A landscape with many peaks, sampled at points; each row gives a point and its height.
From any point a climber steps to the highest of the 4 points nearest to it. It stops when none of these is higher. Distance is the straight distance between rows; heights are no part of it.
vapum height 578: [144 140 129 164 151 134  88 154 146 138 159]
Tusib height 416: [153 183 148 166 168 123  79 156 136 153 157]
Gof height 567: [ 79 114 115  86 113 139 171  54 117  71 119]
vaze height 702: [ 94  90 139 172 158  71 160 159 165  61 111]
rumez height 700: [ 91 135 143  77  77 137 140  85  81 121  95]
Pami height 526: [ 93 125 130  87 104 145 173  77 112 116 106]
Non height 509: [100  73 118 157 115 176 104 136 157 131 161]
marez height 508: [138 177 136  69 113 120 104  86  65 139  97]
fot height 621: [141 149 160  87  43 134 119 129  85 159 104]
guz height 719: [154 171 170  87  98 138 155 132  93 153 108]
Didol height 186: [122  66  64 135 138 133 124 110 151 133 138]
Mav height 473: [136 121 143 150 183  52 147 165 149  89 102]
mopug height 251: [107  69  87 145 136 139 100 152 150 117 140]
Vapu height 687: [158 166 162 106 125 151 172 131 115 157 122]
Pif height 517: [ 90  82 125 154 135 107  98 175 151  82 112]
finu height 609: [153 164 142  97  54 108  80  87  63 163 128]
fef height 75: [145 103  73 128 155 128 128 113 148 146 141]
poraz height 346: [139 148 119 110 128 157 171 104 131 150 128]
pepep height 823: [181 150  99 140 174 133 110 138 140 161 151]
furob height 594: [ 86 117 117  97 109 159 173  64 122 102 127]
lepo height 696: [149 147 158 111 118 161 167 121 120 148 124]
vuvu height 59: [138 130  81 117 145 137 169  91 133 138 139]
beg height 675: [110 107 151 133  91 177 158 111 142 141 149]
Lirug height 321: [124 126 150 172 125 151  82 146 143 142 173]
Tik height 770: [176 174 159 150 164 152 120 143 140 160 164]
Nafi height 292: [100 114  83 105 130 126 172  48 125 106 128]
diro height 360: [126 103 106 151 149 140  86 152 149 131 152]
tek height 463: [116 101 129 161 127 163  94 137 154 137 164]
luniz height 923: [ 80 113 154  90  45 147 154  93  97 121 109]
mazif height 392: [119 179 158 185 137 112  61 165 129 147 157]
fera height 661: [127 133 156  86  45 118 108 102  79 143 105]
nazos height 672: [139 124 121 148 147 162 114 136 146 150 162]
bemek height 633: [128 148 150  91 102 149 170 104 107 142 109]
gok height 470: [ 53 110 141 169 129  95 134 173 160  71 105]
Guv height 521: [ 80 115 134 166 131 102 101 177 143  91 110]
tet height 513: [120  47  97 137 145  88 127 163 147  96 106]
Zam height 725: [115  65 108 143 152  92 124 169 150  79 103]
kazul height 305: [ 90  86 129 170 122 137  77 172 145 102 141]
Zova height 721: [133 165 143  71  91 122 121 102  69 142  92]
gik height 435: [115 102 120 152 148 101 101 174 146  90 119]
ludi height 795: [112 126 166  94  65 153 150 110 104 141 108]
kap height 281: [ 99 100  75 117 123 138 173  50 146 113 143]
vedu height 210: [130 163 124  81 132 125 168  82  88 118 101]
peku height 685: [ 73 142 144 170 131  96  84 175 144 105 115]
disu height 629: [ 94 101 114 120  97 176 175  81 142 131 147]
fefe height 475: [109 147 142  78  99 137 145  91  86 122 102]
Dap height 402: [146 187 134  71 124 120 147 109  84 143  91]
gotuz height 534: [101 129 121  88 115 143 179  67 114 109 121]
zegal height 801: [133 149 150  92  48 120  87  92  75 155 118]
Dok height 250: [121  91  75 126 126 138 152  83 149 138 144]
Tev height 378: [183 187 124 114 165 141 163 123 130 164 133]
soke height 371: [115 133  98  99 141 131 181  64 123 114 127]
dipu height 542: [120  97 108 146 123 165 118 122 157 141 161]
tifu height 457: [141 160 166 171 143 139  92 151 144 145 169]
Bepav height 792: [167 156 166 139 138 161 137 137 134 148 151]
vuluv height 550: [185 153 100 147 187 108  90 159 136 143 139]
Baloz height 240: [151  74  88 124 162  91 104 163 135 108 108]
rus height 728: [131 136 175 125  90 173 163 128 130 151 132]
pakon height 678: [143 168 151  89  64 110  91  89  62 160 118]
ved height 66: [157 105  98 136 170  96  92 164 142 122 118]
Bal height 206: [137  87  81 144 143 131 113 128 147 134 139]
rufam height 670: [154 172 160  83  77 125 118 120  79 164 104]
mev height 391: [105 101 116 154 135 119  83 173 142 101 132]
vun height 745: [170 157 130 150 169 139 105 150 137 157 160]
kob height 207: [159 162 121 149 189  69  84 184 124 114 106]
Bigul height 737: [169 155 187 102  83 144 151 148 104 158 116]
kon height 405: [148 161 122 104 139 142 180  99 119 148 122]
Mez height 843: [162 146 136 145 146 156 130 132 144 149 155]
dazu height 241: [125 102  69 121 134 134 157  67 144 140 142]
sizo height 345: [114 135 132 154 161  87 100 180 142  93 103]
lisun height 407: [133  55  80 127 145  96 121 150 133 114 112]
Zav height 185: [127 127 122 154 163  80  85 178 138 102 107]
Feses height 329: [148 150 118 157 175  97  69 176 133 119 131]
bup height 593: [126 118 120 138 128 163 152 106 149 145 148]
nem height 765: [162 150 186 129 105 161 155 145 125 152 140]
fivu height 576: [157 169 133  98 139 148 171 115 119 153 123]
Difun height 440: [113 145 136 166 153 107  71 176 131 125 134]
zemir height 723: [104 122 140 162 164  56 142 170 155  84 108]
zabi height 562: [123 102 133 151 166  62 135 174 145  73 114]
Vuru height 399: [165 131  87 131 156 135 127 118 142 156 141]
fip height 695: [143 138 165 153 116 169 133 134 145 142 163]
domag height 839: [112  85 142 172 168  57 157 156 160  68 106]
pebe height 677: [120 119 147 130 108 172 156 118 146 147 156]

Call two points neighbours if one is among the 4 nearest of the other. Go from one point of each pair to the other, from neighbour to neighbour, staying as high as possible. Name the lowest point that can't be avoided.
Zova and Mez: rufam
Mez and luniz: bemek
peku and Zam: Pif

Two climbers start at each pair of points below. Name the first point that both come to, or write never.
kazul and mopug: Guv
Didol and vapum: never
bemek and beg: never
disu and dipu: Mez
Tusib and nem: Mez
tifu and vuluv: Mez

For each start below, name the point where the climber stops.
fef: Mez
Lirug: Mez
Non: Mez
